Points, in no order, along strands that fork, close into loops and pass close to each other.
(in the rows, 128 means zero)
Two points are linked if the straight distance between their rows is under 114. Some points are linked to none.
J_495: [123 136  63 125 172 114 119 131 124 137  89 118 119 169 165  80  88 153
 144 101]
J_386: [104 144  92 117 151  51  80  83 103 137 101  70  58 160 144 157 112 175
 150  84]
J_23: [127 123 114 133 131  32 178 105 132 134 143  96 145 149 141 136 135 148
 128 128]
J_957: [151  99 180  95  92 107 106 142 122 117 148 164 171 107 203 148 105 126
 132 139]
J_273: [142 116  34 162 165 126  78 117 108 140  99  82  63 188 164 187 134 154
 117  73]
J_655: [127 167 112 124  77 134 140 159 123 132 109  89 125 134 148  90 101 154
 107  88]
J_389: [125  80 186 117 135  63  98 134 172  91 121 101 142 105 180 145 102 138
 172 109]
J_595: [114 151 129 120 103 181 116 134 170 141 139 130 162 112 102  89 142 108
  79 180]
J_919: [135 122 100 154 165 207 152 161 114 139 134 171 135 139 117 115 134  88
  85 182]
J_373: [140 153 140 132 148 132 167 109 156 151 143 143 137  79  70 127  77 139
 140 134]
J_151: [ 96  96  89 118 153  81 121 108 156 118 114  65  88 172 110 150 139 115
 135  69]
J_959: [147 149 166 107  71 142 103 138 126 115 125 191 160 126 152  65 116 127
 110 181]
J_433: [133 181 112 137 124 166 108 184  86 138 122 165 108  85  62  96 130 116
  66 113]
J_557: [124 134 115  69  94 113 137 139  98 123 127 102 115 125 186 109  95 122
 128 102]
J_933: [147  54  95 162 158 160 147 155 120 156 150 152 119 127 107 129 148 121
  80 162]
J_473: [116 118 185 134  86 123 126 168 127  97 129 182 168 102 162 165 139 149
 140 138]
J_431: [136  97  83 117 129 114 182 121 112  98 144 117 112 103 111 107 154 109
 104 136]
J_523: [ 89 167 129 118  89 122 165 111 145 163 137 144 181 149 133 143 118 136
 153 129]
J_93: [124 129 112 121 151 108 165 146  59 140  99 106  69 154 129 127 148 127
 108 104]
J_807: [132 106 131 128 115  91  95 150 152  84 103  50  99 169 186 175 109 152
 108  78]
J_204: [154 123 155 170 123 142 129 130 162 127 111  86 134 157 103 118 141 144
 117 123]
J_546: [120 113  51 161 151  97 114 144 109  90  85  78  74 152 160 100 120 160
 153  76]
J_727: [108  87 100 162 121  52 134  74 154 108 108  97 118 159 186 119 114 152
 212 118]
J_658: [124 134 131 122  60 109 132 136 155  79 130 114 183 115 161 104 152 123
 145 121]
J_804: [ 87 174 133 146 127 138 168 157  95 123 169 204 117  97  65 125 151  85
  66 215]
J_742: [137 136 207 107  56 121 112 145 131 145 137 169 155  85 195  96 106 124
 131 173]
J_44: [164 117 158 161  89 146  91 146 102 106 168 192 129  97  62 110 133 107
 113 159]
J_603: [121 134 148 141 142 166 129 174 151  93 111 145 150  74 108 108 114 138
 115 134]
J_600: [131 181 154 113  98 168 102 179  90 115 137 168 123  86  99  98 135  90
  65 168]
J_635: [111 169 133 128 117 109 173 140 155 128 149 124 198 124 128 151 149 134
  92 149]
J_411: [142 124 173 109 115 141  92  81 140 131 155 106 173 126 151 153 159 117
 186 141]
J_375: [100  68  97 150 115 106 141  92 151 120 141  81 130 136 144 129 148 136
 183 124]
J_417: [146 143 163  90 119 167 127 120 128  74 144 182 136 105  98 123 121  64
 126 146]
J_337: [132 129 108 122 141  92 112  79  95 135 125  83  73 118 112 155 151 174
 149  98]
J_339: [131 126 110 147 126  48 147 108 103 132 131  91 107 111 150 164 115 198
 153 101]
J_454: [ 95 141 192 133 102 138 131 180 154 113 135 183 163  93 104 137 106 136
 106 144]
J_992: [136  62 115 146 109 149 136 132 166 108 159 157 149 145 120 154 152 128
  89 145]
J_868: [150 141  67 144 168 120  76 124 126 136 116  54 120 149 144 170 146 160
 100  69]
J_271: [176 121  78 162 170 142 142 132 148 188 114 121  95 177  98 149 125 134
  68  97]
J_188: [116 145 114 104  58 197 145 143 118 118 144 141  99 111 113 128 121  93
 118 108]
J_873: [145 181 181 136 151 117 163 108 146 131 137 168 170 106  79 108 108 115
 136 179]
J_971: [ 91 138 135  88  83 111 138  97 130 171 151 169 164  97 165 116 131 139
 160 167]
J_876: [105 107 168 119 126  83  91 109 122 131 108  68  96 150 228 148  87 134
 200 118]
J_77: [111 191 148 153 152 174 137 153 151 123 169 160 109  89  47 126 129  59
  47 210]
J_896: [110 106 129 108 161 116 134 158 113 114  95 106  99 156 190 120  90 137
 148  98]
J_448: [125 107 148 122 143  65 132 130 135 126 144  84 181 115 198 145 112 113
 183 125]
J_763: [162 110  73 137 176  95 106 108 107 132 115 126 117 132 148 123 153 193
  96 124]
J_187: [ 72 135 176 103 112 120 146 141 110 154 141 193 142 115 115 107 170 101
 114 199]
J_451: [155 129  94 133 174 129  89 115 138 153 138  79 156 109 129 139 133 169
 113 113]
J_453: [126  64 103 127 108 123 139 107 178 105 145  86 132 134 160 153 137 143
 112 125]
J_651: [150 148  78 134 141 159 126 154 137 102 134 144 171 103 112 112 122 133
  97 119]
J_813: [103 100 177 123 110 114 107 100 108 130 103 112 111 119 207 144 133 143
 231 127]
J_548: [158 158 166 158 109  83 144 145 117 108 121  94 181 121 191 110 105 128
 193 126]
J_966: [147 156 196 128  91 132 131 129 136  79 153 162 186 121 127 128 145  77
 148 165]
J_50: [116  92  83 168 163 111 119 109 107 122  97  97  54 180 172 193  89 154
 161  89]
J_153: [ 92 110 151 114 111  59 139 114 150 116 162 156 192 111 121 114 169  82
 166 155]
J_950: [ 98  86  91  83 178 106  79  81 125 137 119  98  97 143 187 160 120 156
 149 121]
J_342: [147  98  54 142 222 153 127 129 138 183  76 134  70 163 121 146 132 140
  97  95]
J_637: [165 122 139 124 151 135 142 115 153 142 116 120  87  86  63 101 108 145
  90 126]
J_317: [104 105 190 115  67  72 127 109 128 127 125  92  98 152 128 131 156 123
 170 103]
J_867: [128 113 164 130 123  99 101  73 144 153 120 143 139 114 190 123 100 172
 210 142]
J_91: [110 112 127 145 101 112 148 162  93 127 143 123 139 137 122 142 140 128
 148 105]
J_327: [106 106 181 115 158 119 161 134 163 122 119 118 122 127 122 184 126 140
 134 116]
J_303: [102 153 109 103 147 210 107 136 150 145 106 162 125 108  99  88 155 130
  71 153]
J_605: [125 138 137 122  62 172 154 126 105 117 162 157 117  70 117 114 132 109
 130 183]
J_394: [189 157  67 149 146 143 133 147 102 147 139 148 102 134  51 124 162  87
  54 107]
J_118: [111 122  78 113 126 142 131  99 120 111 133 143 157 120 114  80 144  98
 180 131]
J_422: [122 120 114 123 106 132 132 152  90 128 117 205 132 133 152  80 131 151
 110 162]
J_823: [134 126  61 147 132 153 168 138  84 140 114 112  83 117 111  96 161 143
  99 126]
J_560: [155 117 158 171 146 111 125 142  68 150 102 107  76 172 120 143 142 157
 135 100]
J_185: [154 120 146 116 158 114 132 111 162 126  91  99  78 137  85 111  85 135
 122  78]
J_346: [ 82 140 134  86  83 155 111 130 147 144 151 139 175  78 160  79 147 108
 121 188]
J_670: [116 125 105 114 171 176 134 108 151 157 101 144 117 134 112 130 148 150
 104 138]
J_3: [129 154 126 124 159 161 134 129 106 179 115  99 107 170 145 175  90 147
 134  94]
J_30: [124  82 113 133 129 170 146 195 143 121 124 109 112 138 118 121 110  92
  88  99]
J_745: [108 165 101 177  86 163 157 137 141 157 154 166 110 110  38  88 135 104
  92 171]
J_120: [ 93 130 117 124 149 120 163 116 136 139 113 123 110 156 138 202 112 167
 143  84]
J_750: [114 148 128 138 126 150 135 163 157 107 169 134 166 104  67 109 140  66
  63 171]
J_808: [134 120 133 148 134  64  58 124 132 121 120  60 135 143 174 118 133 172
 159 108]
J_334: [169  92 104 170 158 154 101 137  95 122 107 138  85 173  98 148 165 133
 129  88]
J_938: [ 74 153 200 135 106 135 105 165 163 115 139 211 181  69 115 118 125  91
 156 184]
J_754: [117 130 123 156 106 180 169 148  68 150 146 144  88  98  99 120 161 122
 114 160]
J_871: [106  87  68 104 217 146  84 127 134 157 101 100  87 141 148 161 115 149
 124  93]
J_330: [148  88 121 127 153 136  98 133 126 104 114  80 112 145 160 111  85 108
 175  92]
J_901: [123  99 206 128  99  68 127 112 108 134 141 150 129 131 135 149 152 122
 189 132]
J_336: [127 135 115  96 123 117 169  98 141  94 108  97 102 192 179 179 124 136
 123  96]
J_216: [131 116 146 112 127 125  84  64 122 159 116 129 103 127 126 132 126 173
 177 118]
J_879: [100 111  81 110 156 153 131  95 142 150 116  98 107 164 102 131 160 115
 127  98]
J_157: [134 181 123 148 153 207 128 166 155 151 128 204  83 103  41 116 111  71
  33 169]
J_814: [171 193 116 132 151 180 125 144 136 139 109 141 156 143 111 108  88 133
  93 115]
J_296: [134 181 148 117 163 138 124 118 113 172 122 105 127 132  83 161 118 148
 135  93]
J_226: [127  82  90 157 128  53 108  93 103 127 126  96  87 181 179 159  88 149
 199 108]
J_775: [116 187 146  93 129 144 126 151  97 162 117 132 108 108  68 129 125 123
  96  98]
J_883: [145  74 148 145 145 105  77 153 130 118 130  92 135 100 153 114 110 147
 153 111]
J_26: [156 124 162  64 156 142 115  97 135 113 135 159 126 107 113 139  97 124
 131 124]
J_190: [131 115  95 110 130 158 124 117 154  68 118 105 138 143 144 137 112 106
 168  74]
J_517: [187 111  89 155 178 104 150 109  94 113 140 127 136 149 133 158 129 146
 119 120]
J_675: [153 192 159 154 136 180 126 152 118 104 108 156 165 155  92 133 122 118
 136 120]
J_60: [147 120 156 154 111 157 137 111 144 151 122  71 135 149 162  98 112 138
 161 154]
J_544: [133 151 161  59 156 101 104  97 118 119 112 133 124 157 134 129 122 114
 141 102]
J_676: [157 135 112 154 130 142 135 143 131 165 138  93 124 150  70 138 156 118
  73 103]
J_67: [150 102 126  98 141  89 129 134 150 149 150 105 147 139 113  93 102 111
  98 119]
J_943: [142 144  96 117 131 147 167  97 146 118  84 154  98 157 136 109 119 170
  98 119]
J_837: [ 99 169 174 120 108 141 110 169  84 157 147 155 143 119  97 121 175 122
  74 176]
J_252: [119 119 198 136  79  63 125 137 113 141 153 174 175  96 163 124 159  89
 190 159]
J_921: [125 140 113  88 106 140 115 130 169  91 134 110 182 158 161 136 132 105
 114  99]
J_275: [118 124 183 104 108 126 133 130 161 144 132 104 144  62 140 120 104 143
 149 145]
J_443: [133 128 123 131 115 107 135 121 125 130 112 144 132 132 157  93 145 188
 101 151]
J_164: [115 151 178 125 139 161 117 111 164 117 136 134 197 141 118 145 150  96
 162 155]
J_215: [ 70 109 138  92 106  86 114 111 159 109 103  92 105 154 133 134 138 112
 179  74]
J_510: [110 103 158 172 114 130 173 129 153 130 152 193 169 146 108 142 117 106
 160 169]
J_192: [131 119 112 126  95 220 140 155 150 127 122 116 124 164 125 110 124  89
 111 122]
J_95: [177 129  90 136 140 116 156 113 124  97 148 154 127 132  67  97 164  94
  81 144]
J_687: [106 119 105 108 136 161 161 103 109 104 117 151 132 108 165 132 130 139
 172 143]
J_700: [148 147 136 151 148 142 107 125  97 144 178 134 168  97  72 153 161 120
 123 153]
J_525: [206 126  90 125 159 143 124 126  82 140 134 149  97 120 119 148 104 141
  82  95]
J_397: [134 142 102 145  66 152 120 121 109  96 153 125 166  95 118  85 157 114
 155 150]
J_54: [107 195 179 146 111 120 171 119 125 127 169 196 140  92  72 134 116  84
 121 206]

A piece is two or more points that can be reached from each other along the links. Count, over all rows, the pieces, the separate loops (a circle has one, a figure eight two, a Y none), the forks (points with three links) and the tips (points with one).
pieces: 5
loops: 0
forks: 15
tips: 25

Name the points in between on the shortest way along the links from the first point to the second, in order.
J_317; J_157: J_215 J_151 J_879 J_670 J_303 J_595 J_750 J_77
J_603; J_873: J_454 J_473 J_957 J_742 J_959 J_422 J_443 J_943 J_670 J_303 J_595 J_750 J_77 J_804 J_54
J_546; J_871: J_495 J_896 J_330 J_190 J_921 J_658 J_397 J_605 J_754 J_823 J_431 J_95 J_394 J_676 J_271 J_342
J_453; J_346: J_375 J_727 J_226 J_50 J_273 J_868 J_451 J_763 J_443 J_943 J_670 J_303 J_595
